Each row is a point on a landscape with many valleys, with its height.
From any point a ball rolls to the lowest of the 2 points nearest to it. It stops when none of these is lower. Distance is the straight distance between rows; heights are no part of it.
deme (h 623): [145 161 120 123  98 215 128 106 115 123 167  81 134 126  96 144 112 189
  79 114 159 108 133 149 119  83 165 190 122 143 160 143  71  72 157 106
 155  66 147 136 109 146 113 146 165  73  94  81]
sipel (h 678): [165 150 115 127 149 123 130 134 153 137 126  84 100 158 128 116 129 150
 107 114 178 125 147  75 112 156 128 107 103 153 130 157 109 131 130 100
 120 135 159 157 133 112 108 132 160 125 121  86]
samun (h 582): [130 193 117 182  86 122 131 104 150 202 106 188 151  82  53 137  78  75
 145 152 130 148  97 113 187  98 123 168 100  52 175 135 145 105 157 156
  97  98 130 125 122 162 141 228 124 133  95 106]
Nibu (h 761): [ 95  97 165  76 128 118 137 135  97 136 166 136 111 139 204 142 116 153
 129 154 109 130 121 178  81 167 115 105 169 152  74 111 113 139 119 130
 178 178 100 159 173 109 120  39 125 211 145  99]
pimu (h 611): [153 165 100 101 120 181 124  98 126 141 138  72 108 139 100 120 121 142
  93 100 159 135 137 125 113  92 136 164 151 149 121 147  63  89 152  99
 163  96 163 150 119 115 102 142 166  82 112  70]
rizin (h 702): [127 144 127 129 178  96 138 161 121 159 163 113 104 121 150 143 106 119
 133  83 135 145 160 143 124 109 103 101 151 110  63 121  85 108  98 145
 149 128 150 120 167 119 110  71 182 110 149 119]
rezi (h 658): [191 124 111 115 170 131 127 128 134 121 122  98  67 133 111 101 148 163
  99  97 177 122 150 107  90 168 140 122 133 188  85 187 102 116 110  66
 167 134 156 166 119  81  92 140 168 110 146  71]
gufom (h 337): [111  93 154 135 167  62 161 155  94 149 159 152  81  80 144 129 123 118
 131  82  82 172 165 178 132 110 117 125 183 106  35 111 134 139 131 154
 117 161 102 125 132 147 128  83 158 143 196 162]
pirag (h 409): [110 114 147 130 138 132 133 159 136 108 133 121 154 170 174 109 125 125
 153 112  89 151 142 163 144  95  72  67 161 145  87  83 152 147 110 142
 114 135  95  78 141  95 123  82 122 117 134 115]
fovo (h 637): [ 67 120 151 159  89  57 169 122 119 218 167 143 133  84 125 141  98 100
 191 166 137 146 112 115 157 105 124  92 140  40 161 105 128 115 148 190
 104 171 167 115 158 181 141 128 124 173 137 176]
Ziz (h 617): [160 177 102 119 148 133 133  86 147  55  74 133 143 190 112 127 165 162
 131 156 137 138 114  90 113 190 150  90  91 141 169 119 164 153 112 150
  93  93 171 108 160  88 155  96 113  97 114 174]
mabi (h 270): [154  95 128 135 161  57 147 155 118 151 124 158  65  79 116 129 119  71
 136  83  79 175 141 141 162 111  97 117 169 123  44  97 135 147 142 121
  97 172 111 139 122 140 123 140 175 125 169 146]
nas (h 675): [148 180  80 134 134 162 134  56 147 145 137  86 149 167 101 151 138 168
 104 116 183 131 114  71 101 121 166 119 114  71 166 127  97 109 154 138
 132  91 184 133 105 161 144  98 177 117  98 116]
kom (h 484): [135  80 126 173 137  98 151 144  99  94  92 146 152 141 136 107 106  86
 157 101 102 168 127 137 144 120 115  96 157 107 100  91 194 148 154 143
  68 142  84 123 111 154 132 133 106 114 139 180]
Geda (h 609): [ 54  98 145 113 115  86 154  79  93 133 146 180 118  83 104 132 150  91
 171 199  99 141 150 137 140 153 143 134 135 141 153 166 140 149 113 166
 103 166 101 141 121 111 126  88  87 174 161 181]
pivam (h 497): [119 107 104 122 192 112 141 143 164 119 134 163 114 110 106 132 159 119
 142 108  80 139 148 145 141 101 104 106 148 146  39 118 115 133  92 137
 136 120 132  90 126 109 151  98 143  85 147 134]
sud (h 562): [100  88 161 101 100 114 100 150 114 135 138 102 136 148 200 121 116 110
 141 142 137 114 114 134 104 144 107 119 148 140 136 135 121 152 149 122
 148 169  86 145 142 159 117 134 118 214 133 121]
fabi (h 504): [152 124 139 113  82 128 116 198 158 108 113  94 163 198 205  81 119 136
 130 107 136 130 102 125 117 124  75  85 130 158 156 106 154 151 125 122
 144 131 126  97 160 101 139 168  98 174  99 100]
Feg (h 228): [179 108 121 152 165  76 131 162 151 134 105 172  79  76  82 135 141  85
 140  97 107 150 121 134 169 131 101 142 141 126  67 117 117 144 116 115
 108 136 138 124 110 137 142 162 171  94 157 125]
Pabu (h 517): [ 79 110 133 151 163 123 116 130 129 115 141 122 140 110 131 169 142 124
 146 161 105  99 147 120 144 157 162 135 102  95 149 159 126 135 119 164
 127 114 130 126 104 163 151 108 127 125 112 172]
pela (h 789): [ 99  85 158 109 151 102 145 167 120 114 163 150  97 130 168 129 117 151
 118 137 115 135 144 171  99 148  99  96 163 153  46 122 132 144  96 123
 136 174 120 146 162 119 123  48 142 169 174 129]
nuso (h 681): [140 112 107  87 135 179 107 151 133 124 133  51 131 150 158 126 147 169
  97  89 177 107  83 119 110 126 125 121 129 154 101 179  72 123 123 111
 222  94 145 124 120 102  99 129 138 141 117  47]
luted (h 366): [113  79 186 100 129 148 101 120 105  83 128  89 147 118 192 107 141 129
 126 114  98 150 131 192 114 135 114 126 160 144  95  95 136 159 163 142
 128 149  84 130 124 120  97 100 111 166 158 135]
lada (h 690): [126 148 123 151 136 110 125 148 138 164 150  84 110 138 140 149 115 127
 116 101 170 115 141 118 123 112 115 117 123 100 128 142  92 108 113 119
 125 130 164 137 138 137 123 113 181 115 131 112]
Badu (h 711): [130 124 141  69 128 130 100 126 107  72 101  82 112 124 146  90 169 128
 101  91 124 153 136 139 113 149 122 135 138 206 105 148 110 154 136 106
 175 127  99 153 124  75  93 147 118 141 128  76]
Reb (h 634): [144  79 119 125 173 112 122 138 133 119 134 123  73  85 100 141 165 119
 109 104 145 115 140 130 109 155 106 128 138 168  58 179 107 139  99  72
 170 136 144 160 114 111 107 133 140 145 171  89]
Zes (h 490): [ 76 133 163 124 132  79 140 116  99 207 169 142 134  41 124 117 124  97
 161 140 105 148 185 154 154 103 118 148 138  85 124 163 101  95 126 180
 132 172 113 170 117 115 100 139 138 146 147 128]
kebo (h 597): [124 103 125 182 117 141 106 137  96 120  90 202 194 118 101 107 100  55
 159 144  93 152 113 147 144 116 126 168 124  48 140  90 189 104 135 164
 125 108  73 109  59 160 140 195  90 114 106 157]
Lison (h 385): [121 146 154 131  65 159 104 155  87 163 113 154 167 137 132  83  70 100
 131 141 145 124 126 140 120 109 127 190 136 116 192 114 153 123 171 109
 126 142  57 149 110 142 114 216  86 150  87 136]
fam (h 279): [147 142 133 124  75 153  96 162 115 135 102 131 172 188 175  92  90  92
 131 123 156 124 103 111 100 125 110 144 131 153 191 108 161 147 151 117
 133 135  79 134 120 143 127 201  97 161  94 114]
Fotu (h 824): [170 190  95 132 135 152 137 125 156  99  95 129 144 166  97 107 144 176
  92 115 170 130 143 103 131 135 162 130 100 143 152 102 144 107 128 119
  91  98 153 116 161  88 126 130 147  43 112 150]
gek (h 480): [147 129 117 131 127 169 119 159 150  99 123  73 168 159 149 116 138 140
 109  98 155 121 134 136 121 129 123 111 113 113 140 103 139 129 134 118
 130  93 170 108 141 126 132 127 130 102 116 124]
nonib (h 717): [204 153 134 107  74 162 109 127 111  46  85  78 168 141 158 128 180 179
  77  89 138 117  65 141  85 168 148 187 128 188 166 113 150 122 178 117
 191 100 117 138 135 124 107 155 109 125  88  81]
mogod (h 420): [110 167 112 119  83  96 140  45 102 211 130 117 103 100  96 130  84  85
 161 175 181 134 112  89 133 121 119  99 135  73 177 138 109 116 183 144
 140 147 147 171 117 150 106 154 161 194 126 105]
fipo (h 469): [120 135 101 119 113 136 133  97  44  83  76 147 162 133  87 118 115  85
 135 183 111 155  91 126 120 166 173 177 107 107 187 122 177 134 150 141
 125 110  69 119 105  97 113 153  64 118 105 183]
fata (h 426): [152  73 147 136 148 149 110 143 105  85  96 102 150 128 159 115 139 103
 118  98 115 146 124 167 120 138 131 127 154 123  93  81 179 141 156 128
 101 121  93 124 108 124 103 133 109 118 145 158]
bitod (h 721): [ 87 110 137  70 126  92 133  93 104 136 134 155 111 131 156 125 129 114
 141 180 126 144 134 135  91 179 118 104 175 152 109 124 122 161 117 135
 152 192  92 171 147 116 126  79 123 215 152 117]
rumin (h 592): [122  93 145 133 100 135  85 153 131 146 120 125 139 114 163 118 121  76
 130 127 161 103 117 130 125 132  89 141 146 148 113 149 125 173 139  98
 135 141  87 162 100 138 114 176 103 186 135 100]
Zad (h 615): [133  92 123 125 147 144  98 157 133 119 121 129 119 109 113 126 149 111
 119 120 151  91 121 120 125 147 111 136 122 160 113 166 108 153 107  89
 139 130 113 151  93 118 129 146 115 149 147  92]
fuvof (h 777): [ 82 130 157 104 124 145 118  72  98  83 149  99 143 106 142 152 191 175
 131 160  81 135 143 150 100 151 190 166 120 155 152 163 119 142 131 134
 137 120 102 157 119 111 108  87 100 133 115 159]
kidig (h 149): [158 135 110 132 105 153 104 153 108  86  70 151 154 170 118 124 125 111
 110 132 158 135 105 116 119 159 126 158 107 152 181 142 171 138 128 122
 131 110  90 135  95 122 139 179  68 137 100 129]
Fidat (h 384): [121 155 115  82  79 112 141  57 113 194 154 122 108 128 137 149  97 120
 142 171 174 107 117  80  95 130 134  94 152 114 169 127  86 117 173 119
 164 179 132 185 134 157 109 104 160 206 120  88]
nute (h 604): [ 89 170 142 175  67 122 119 114 163 238 145 171 151  83 107 145  89  94
 155 157 156 107 125  99 170  96 113 138 118  64 183 134 128 109 161 128
 101 141 145 129 124 173 143 199 120 166 111 104]
nuzu (h 598): [149 158 102  79 141 142 118 115 128 196 163 106  83 112 115 134  95 142
 106 108 159 103 148 124 116 108  91 128 165 125 102 150  61  76 141  96
 190 130 159 172 133 118  92 134 178 110 126  56]
Fepel (h 636): [120 159 132 151  98 176 145 106 126 142 179  99 154 131 106 171 109 179
  90 129 141  85 141 112 131  85 181 174 111 117 173 129  90  84 159 119
 123 116 163 139 116 174 138 123 145  85  87 138]
diza (h 552): [108 147 132  95 134  95 143 145 157 171 165 155  97 158 153 130 110 149
 134 161 151 107 136  96 111 132  96  71 128 149 125 136 102 137  98 116
 146 178 137 135 169  99 138  84 131 192 130  78]
lev (h 322): [152 134  73 173 121 207 110 153 164  86 111 129 127 131  70 142 120 180
  93 123 170  76 116 108 122 169 177 180  61 124 162 175 153  94  83 110
 149  46 155 148  75 163 142 176 129  73 129  96]
runup (h 393): [ 79  91 148 125 147  88 151 150 171 131 171 190 101 101 136 157 133 140
 163 185  51 119 125 155 157 117 132 119 129 112 102 132 133 138  83 168
 105 148 123 100 150 150 192  60 125 125 146 197]
ramek (h 249): [ 80  84 159  98 146 117 136 120  91 143 152 138 142 100 161  90 139 104
 146 133  79 159 165 181 120 131 123 130 173 131  75 113 133 135 132 159
 134 163  79 142 115 107 103  79 113 166 167 130]
Gosu (h 804): [116 120 136 118 143 172 101  72 107  56 145  70 125 112 128 165 182 193
  96 124 103  89 143 154  86 179 196 184 104 171 122 191 113 144 112  98
 149 102 129 140 107 153 113 111 118 102 125 157]
rada (h 481): [113  61 134 150 180 129 120 150 128  77 139 126 107 109 144 126 152 134
 124  80  70 136 141 171 152 106 118 122 141 136  37 123 142 143 111 138
 112 116 126  87 115 114 130  85 127  81 170 169]
Ganap (h 362): [131 164 101 184 130 166 112 145 162 112 116 133 133 111  62 151 107 151
 109 121 153 108 134  92 149 137 165 169  62  78 176 166 150  96  87 133
 138  43 168 130  92 196 163 171 151  84 103 138]
limuz (h 763): [167 107 156  93  74 174  90 123 112 136 125  88 150 138 159 119 110 114
 110 116 154 119 103 153 100 116 143 179 167 121 135  95 105 111 201 100
 183 128  98 173  99 171 102 158 130 168 114  95]
nasu (h 476): [105 137 149 184  73 125 123 153 102 180 124 190 172 112 122 109  67  75
 151 151 129 120 126 137 144 101 118 173 120  67 199 111 175 115 150 129
 101 134 101 129 117 174 126 219  95 147  97 164]
doluk (h 343): [ 64  76 165 154 132 121 140 171 143 140 174 187 147 112 168 130 130 122
 173 158  78 131 151 169 148  96  96 109 148 127 101 137 142 129  84 167
 101 162  98  96 124 135 173  73  94 158 159 160]
lifo (h 437): [150 103 128 101 140 115 128 141 135  81  98 131 144 158 143  95 140  98
 127 119  94 161 138 131 129 125  76  71 138 193 100 115 146 170 110 137
 100 128  97 106 116  81 131 126  93 118 140 104]
Daliv (h 837): [146 102 134 123 147 171 131 133 124 137 173  83  89 119 145 179 152 202
  82  89 138  74 143 151 104 122 175 166 116 157  70 157  92  96 114  84
 137 131 181 112 158 141 108  83 164  84 145 138]
pimi (h 742): [201 139 155  88  91 155 108 100 101  89  92  52 151 150 144 118 130 132
  91  99 131 137  94 151 101 150 143 171 152 147 146  92 115 118 207  97
 182 113 111 162 124 149 108 141 135 151 108  80]
Vev (h 536): [187 139 103 133  86 172 110 191 167 102 106 105 155 170 153  81 138 205
  83  97 186 121 100  79 113 146 116 111  97 169 159 154 132 110 124 112
 168  94 160 109 133  86 140 177 109 115  99  47]
zazo (h 452): [121 115 134 122 116 155 122 122  91  60  98 177 180 155 152 106 134 102
 132 142  73 139 134 152 131 119 111 157 120 162 163 106 189 148 127 146
  90 135  59 103 109  95 128 145  41 123 124 164]
fomem (h 240): [ 93 115 124 133 177 136 130 131 154 158 168 140 120 129 146 207 130 193
 129 139  99  83 121 150 151 125 162 123 126  78  92 126  79 107  95 149
 160 126 188 102 173 159 152  35 169 126 129 153]
simel (h 656): [115 171 116 132 148 170 121  49 129  89 132 106 145 120  86 164 138 172
 114 137 100 101 144 124 124 132 217 171  95  74 167 144 126  88 131 146
 150  61 160 141 118 173 139 114 160  59 105 164]
setep (h 585): [144 138 121  79 130 136 103 157 147 193 173 121  73 119 147 144  99 153
 104 116 178  83 117 102 122 113  72  99 133 139 115 144  79 110 115  73
 185 150 143 155 137 116 100 153 167 169 120  32]
tizik (h 621): [ 99 156 157 155  82  73 148 112 132 237 168 142 134  78 137 146  95  88
 164 150 143 125 122 128 161  88 116 133 149  37 167 116 117  97 174 150
 116 171 174 137 152 198 136 162 144 158 110 134]
vad (h 639): [ 89 122 145 167  96  50 164 131 116 175 133 160 115  93 124 122 103  76
 188 141 127 139 101 111 165 103 110 113 131  75 165  96 161 140 141 169
  72 161 128 108 144 158 124 166 110 147 124 192]
mera (h 743): [104 158 161  74 122 128 108  85  83  80 139  66 140 109 155 124 190 157
 106 117  98 148 132 157 102 130 161 173 144 188 129 161  97 141 145 129
 173 131  93 156 140 102  99 117 108 146 136 112]
ful (h 748): [123  97 165 106 123  89 145 139 108 144 139 117 102 148 178  87  65  95
 168 116  82 165 141 162 130  99  74  42 187 115  89  45 153 144 133 144
 117 186  66 135 147 146 119 101 146 177 160 140]
vetof (h 416): [ 98  96 159 150 155  58 154 136  87 175 156 147  97  36 131 131 128 105
 149 119  89 160 181 173 147 107 126 163 155  84  87 130 125 116 155 160
 111 174 100 147  99 140 117 129 149 138 174 169]
Kez (h 510): [120 149  86 131 199  96 138 125 179 152 142 183  82 114  83 151 156 138
 129 119 120 116 152  99 133 117 117 112 111 136  81 143  85 124  74 128
 139 117 166  95 157 113 158 118 171 103 149 120]
bezo (h 673): [ 94 118 116 115 122 204 106 145 149 145 158  68 163 126 150 151 149 171
 118 100 152  91  90 115 138 103 139 134 119 108 134 170  64 115 123 130
 213  93 145  92 107 122 113 112 126 141 100  53]
Tamiv (h 692): [166 104 124  84 122 152 111 152 127  80 118  49 111 121 152 101 181 170
  95  85 151 124  90 124  91 143 139 143 121 203 110 182 101 135 132  96
 207  87 119 141 124  92 101 158 118 131 112  57]
Dob (h 529): [125 150 132  92 105  77 154 118 127 162 147 137 102 172 144 105  91 120
 132 155 163 134 134  85 126 112 105  59 123 131 160 105 122 143 134 117
 108 172 128 142 186 126 119 101 135 167 131 125]
bomu (h 794): [186 154  91 136 136  96 159 112 129 124  76 166  98 133  62 120 134 119
 125 129 137 163 135  86 161 146 167 133 104 134 141 116 158 130  99 114
  77 126 137 109 142  88 144 149 129  48 134 201]
tutol (h 575): [125 128 124 128 152 122 136  92 159  60 117 136 149 163 131 136 180 134
 161 153  87 143 112 152 118 152 124  63 139 144 115 108 161 163 115 149
  85 118 143  87 166 109 151  61 119 122 134 170]
posib (h 230): [193 137 115 158 138  66 159 127 144 143  86 164  94 108  74 139 123  57
 166 135 137 156 120  78 171 158  92  77 104 122 120 133 156 152 119 127
  78 134 151 116 120 115 146 183 112 132 139 130]
Nadu (h 523): [118 177  89 158 182 117 152  95 180 160 124 162  69 102  50 164 161 153
 133 120 127 105 137  86 129 130 137 140  94 134 124 178  81 115  92 124
 128 106 156 125 118 130 158 155 178 116 131 109]
mide (h 596): [131 134 113 130 159  99 155  84 159  79  91 159 107 161  97 132 158 137
 150 157  95 147 123 100 138 159 162  91  93 124 139 130 159 155 105 157
  94 104 173  89 171 115 173  71 122  76 132 215]
Nidak (h 765): [182  93 100 159 133 158 124 181 158  86  84 160 134 129 105  84 138 136
 113 111 137 130 131 121 149 123  85 128 127 165  99 108 158 115 105 106
 105 112 124  98 109  85 134 163 103  67 149 118]
fip (h 746): [155 121 121 131 121 106 132 142 130 150  97 134 114 134 125  87  92  63
 139 124 130 135 134 125 144 103  87  88 143 136 120  79 144 138 136 113
  88 158 113 137 128 114 124 158 136 118 142 123]
Seled (h 755): [174 114 119 116 106 154 107 186 160 138 101 142 143 143 128  64  93 100
 111 117 143 127 116 128 144 104  81 116 139 151 123  75 159 123 138  91
 115 125 113 114 120  98 119 176 114 109 128  82]
Vit (h 649): [ 78 145 149 141 116 169 117 126 130 147 171 118 184 125 117 147 131 136
 129 160 134  95 141 133 128  86 173 176 105  93 183 133 101  99 138 120
 140  99 138 129  92 154 121 142 127 111  95 116]
manet (h 463): [138 158 122 111  86 108 140  66  83 162 104 108 130 143 101 114  88  92
 153 168 173 145 109 117 132 124 150 125 142  90 174 100 123 124 184 121
 130 144 115 165 127 145  98 141 138 152 119 152]
ritom (h 778): [200 140 101 151 153 106 151 153 165 103  87 152 113 134  77  98 152 123
 140 104 131 147 153 101 145 147 111 127 113 170 100 142 128 115  85 123
  90 123 149 106 118  86 143 164 145  58 136 151]
tuzu (h 386): [ 74  87 159 137 114 140 122 174 141 150 157 138 179 132 176 105 115 115
 160 126 103 123 141 158 147  85  96  98 153 104 122  87 122 140 119 159
 118 147 112  87 146 127 139 122  95 146 125 123]
lini (h 313): [128 172 134  70 118 143 149  73 129 145 164  93 132 169 170 169 141 210
 112 142 135 111 116 120  84 124 150 111 148 121 151 100  78 121 169 128
 139 144 170 127 178 132 123  33 160 157 113 105]
nak (h 832): [157 171 112 103 142 161 132  95 149  91 112 129 135 161  92 115 172 196
  94 122 152 117 147 109 110 135 164 148 100 193 140 141 108 112 122  91
 128 111 145 123 151  97 119 134 134  75 120 119]
mego (h 446): [136 142 129 187  98 143 102 188 155 142 132 174 147  96 104 124  99  76
 123 127 125 112 134 123 178  87 101 164 102 109 163 146 156 123 104 119
 102  92 120 105  90 133 142 210  84 102 122 137]
kerok (h 518): [145  98 131 115 131 167  94 120 116  20  94 158 159 149 154 110 177 140
 112 138  65 134 119 158 135 171 130 143 114 192 139 123 184 150 121 118
 102 112  88  97 125  92 143 114  48 121 129 144]
Bek (h 521): [148 137 118 118  75 167 105 190 163 129 122  61 158 178 182  76 110 146
  93  81 172 120  97 108 130 119  96 101 123 161 163 139 129 145 124 120
 181 111 134 107 141 101 129 178 105 152  98  60]
Fika (h 612): [124 138 109 159 120  62 160 149 112 140  92 145 108 129  92 119 103  78
 163 131 118 161 111 103 172 111 129 112 116 103 166  99 161 153 123 148
  66 145 129  97 136 131 132 158 110 100 126 204]
lizo (h 571): [125 157 124 124 151  87 121 170 154 186 154 144  83  99 141 145 106 125
 129 138 167  95 139  99 129 135  57  98 113 137  98 154 105 130  95 101
 145 155 135 148 146 118 122 126 146 177 143  67]
nepu (h 465): [129 100 129 126 149 162 114 171 144  88 126 102 132 121 149 124 150 151
 109  82 116 114 132 169 143 103 131 131 128 136  78 113 134 113 114 121
 116  97 140  83 138 114 120 111 135  73 146 152]
bavo (h 638): [151 174 107 138 127 200 126  56 105 101 132  91 124 131  74 138 137 197
  97 113 138 123 145 132 108 124 193 183 109 141 154 157  94  88 128 120
 146  60 143 158 111 161 117 139 169  52 107 113]
sim (h 475): [113 129 129 173 125 123 124 178 138 121 130 145 147 112 126 138 122  72
 147 128 118 121 137 114 170 104 102 124  83 114 144 157 140 133  87 158
  95 113 126 105 102 135 169 162  89 133 117 143]
buf (h 496): [112 165 100 142 120 136 133 117 136 133 121 104 159 174 109 123 119 114
 119 146 160 144 126 107 134 113 139 115 112  94 182 100 139 131 142 139
 108 104 152 119 131 138 131 136 136 122 100 123]
Nuv (h 272): [104 155 127 105 164 149 143  72 123 140 180 110 132 148 145 183 152 205
 122 132 111  97 136 137  96 121 167 127 137 111 100 112  79 108 122 143
 154 126 172 104 182 142 134  14 153 110 133 140]
tinot (h 329): [134 133 122 109 105 149 106 121  67  79  61 150 173 168 144 104 132  84
 128 162 108 158  92 135 100 158 132 159 111 144 189 124 185 149 143 145
 123 129  48 110 109  95 124 163  50 150 104 159]
kole (h 613): [113  92 138 155 108 159  78 182 147 150 128 121 181 138 149 118 113  74
 143 116 146 101 108 140 130 121  90 122 132  91 140 141 145 132 135 127
 143 119 102 112  92 160 134 179  93 182 121 112]
kobof (h 811): [155 181  94 133 119 110 166  97  98 119  82 135 109 151  74 118 116 136
 113 135 152 147 123 101 134 129 177 139 116 104 167  84 146 121 142 119
  84 117 163 135 164 102 116 120 149  44 124 203]
tamef (h 516): [113 104 141 119 108 105 128 102  95 130 104 109 146 134 142 117 112  77
 153 162 143 148 121 128 120 141 131 128 140 106 143 109 136 149 168 135
 120 165  85 166 117 150 113 135 119 189 124 150]
Vutog (h 365): [ 77 104 166 110 160 113 136  97 109 123 143 150 135  87 129 107 157 124
 123 139  69 131 170 185 136 116 149 159 163 123  84 116 122 124 141 156
 105 152  99 128 123 109 130  82 122 106 177 182]
zuti (h 474): [157 123 148 114  96 132 123 165 138  74  94 102 154 192 187 106 145 124
 130 116 123 145 122 122 108 154  86  90 120 191 152 100 180 164 118 126
 103 128 106  98 144  88 119 139  68 131 109 121]
veraz (h 564): [110 114 118 136 123 103 152 105  72 101  87 154 130 124  99 110 118  74
 155 162 101 159 112 116 154 129 154 132 118 120 173 118 178 143 137 156
  75 129  94 105 118 103 106 130  68 115 128 218]
nisuz (h 408): [140 162  98 190 104 139 112 185 146 130 110 173 142 110  67 144  92 106
 104 126 132 129 122 115 171 133 131 173  60 107 177 145 175 103  93 130
 105  82 142 124  81 160 165 203 109  78 111 141]
togaf (h 557): [160 200 113 174 107 128 127  92 190 195 102 168  92  57  34 169  99  97
 140 126 143 148 104 116 181 108 116 172 104  83 134 143 135 109 151 139
 107  86 168 165 129 147 147 223 141 104  96  74]
Balor (h 550): [ 58 143 143 115 135  91 141 105 100 166 135 136 127 104 107 130 132  99
 156 175 119 134 164 126 140 110 130 127 129 138 153 149 112 128 124 156
 121 157 103 155 115 112 118 112 102 146 134 150]
vogob (h 823): [130 122 135 117 135 153 121  67  91  77 158  64  99 137 136 170 167 204
  82 107 140 111 131 115  68 178 189 165 136 192 117 174  97 149 128  85
 143 123 145 153 124 140 102  78 154 119 122 121]
Fom (h 268): [158 125  90 165 117 172 100 155 139  74  77 131 142 143  97 132 133 139
 104 143 171 110 110 115 109 172 157 157  76 136 170 169 152 124  86 100
 138  83 128 147  77 127 154 166 106  97 126 114]
Fosab (h 718): [137 139 159 105 138  54 154 170 120 173 157 122  80 150 155 117  90 107
 142 104 132 153 140 136 116 112  79  51 161 107  85  76 129 121  85 134
 129 162 144 128 183 133 125  92 174 145 145 131]
rema (h 666): [131 171 103 163 143 169 125  83 165 107 133  96 155 167 122 162 143 184
  91 123 139 107 123  99 123 133 177 124  86  64 165 128 117 102 126 145
 137  73 180 113 127 163 155 106 145  88 105 149]
gof (h 349): [124 165 120 102 104 132 145  80 132 167 150 103 142 167 140 138 107 155
 110 142 172 116 109  85 105 110 138  98 142 118 180 108  88 135 180 105
 140 155 156 144 141 147 131  80 162 168  96  85]
vazez (h 627): [130  77 129 178 117 152  88 178 124 143 111 144 170  98 132 123  95  52
 152 111 128 126 106 156 146 107  99 147 143  61 116 113 150 117 141 136
 130 103 103 116  65 169 123 205 119 132 115 132]
vogus (h 733): [137 130 160  83 133  95 138 152 135 158 133 118  90 142 147  67  76 106
 130 111 115 147 161 146 125 108  73  61 157 143 103  63 134 130 120 112
 109 178  98 146 170 108 117 131 152 144 156 118]
Zope (h 674): [ 53  95 132  99 136  75 157  96 103 152 149 179 106 103 142 132 133 118
 170 198 112 155 145 141 114 179 140 107 163 117 118 151 133 155 106 161
 129 179 113 157 143 124 134  44  94 212 161 166]
Sese (h 663): [ 81 138 137 119 104 174  99 128 139 134 148  91 191 133 159 125 141 152
 120 138 131 106 121 147 125 100 151 162 123 126 177 150  77 120 148 159
 177 109 111 126 108 125 127 133 113 147  95  87]
guzir (h 845): [153 154 123 109 108 144 126  74 115  71 124  60 108 145 134 147 161 192
  83 113 153 122 115  83  62 177 175 148 120 203 135 174 115 145 154 103
 172 123 126 174  87 126 103 138 155 141 112  64]
foz (h 553): [145  91 133 108 144 157 113 114 157  34 107 148 141 165 155 139 188 142
 145 155  65 146 108 164 127 192 117  92 122 173 131 133 184 162 111 131
  97 114 142  96 149 105 157  70  74 133 126 152]
kigaz (h 846): [145 140 103 120 160 154 145 102 138 145 164 121  97 138 114 163 142 190
 109 105 151  84 147 112 111  99 156 156 122 151 100 150  52  93 109  92
 148 119 176 121 143 128 128  93 190  83 131 119]
mevo (h 166): [205 126 107 160 150  38 147 133 124 140  78 171  61  81  64 160 151  70
 157  96 104 179 115  85 177 174 117 117 120 149  70 143 152 175 127 122
  75 151 155 118 104 130 155 193 139 110 157 125]
sug (h 546): [144  96 115 187 124 114 133 127  74  92  72 188 147 120 120 101  94  71
 157 116  78 178 101 144 133 115 132 137 135  62 133  81 216 113 149 167
  89 132  77 106  71 147 131 165 103 111 104 200]
punog (h 509): [ 89 180 112 133 112 108 154 112 161 174 141 116 137 161 123 103 102 116
 132 157 163 135 136  76 151  97 119  73 114  95 195 107 127 143 151 133
  96 140 162 109 166 123 129 121 135 151 110 134]
bufa (h 498): [ 86  85 136 154 157 155  87 163 150 114 145 113 153 116 155 160 146 109
 145 127 111  99 121 126 152 120 120 119  98 109 122 164 129 133  87 143
 144  95 137  83  97 136 153 114 114 132 129 141]
lemo (h 277): [ 78  48 156 158 141 123 158 133 126  99 158 187 140 127 183 115 139 118
 179 134  52 153 146 180 144 107 100  99 165 133  67  88 179 142 123 173
  91 164  79 113 101 123 143  66 105 165 152 172]
dod (h 538): [147 179  91 158 145  98 135 102 163 176 101 138  93  90  60 147 111 100
 144 132 148 134 136  94 160 121 100 125 103 115 120 168 115 131 121 127
 111 106 167 138 126 142 131 187 167 114 120  96]
vulit (h 428): [ 89  93 161 110 156 104 144 112 127 132 168 167 107  71 116 160 151 155
 130 158  63 108 155 164 141 137 175 151 138 108  71 110 117 109 104 156
 123 151 136 119 149 156 146  48 149 101 172 196]
Guki (h 840): [121 130 124  95 164 160 126 103 167 116 148 147 135 126 117 130 153 161
 111 140 123  89 145 136 126 114 140 150 128 170 118 119  72 115 127 114
 139 119 140 115 149 106 139  98 146  91 142 109]
sok (h 826): [161 104 133 134 184 116 140 159 120 129 164 123  79 137 153 182 144 208
 101  90 144  85 127 154  90 141 158 129 133 148  47 144  99 112  85  92
 133 137 195 120 199 121 126  49 183 104 152 151]
suvu (h 810): [154  92 161 117 165 113 156 177 125 136 160 123  94 149 160 135 126 178
 110 123 153 102 120 145  91 152 112  90 136 158  67 123 125 134 111  98
 126 160 157 139 186 109 131  54 158 141 147 107]

Where does a ball stop that starts at each point below?
sud => fomem
bezo => nepu
Bek => ramek
kigaz => mevo
Geda => mevo
Pabu => kidig
bufa => kidig
bavo => nepu
fovo => nepu
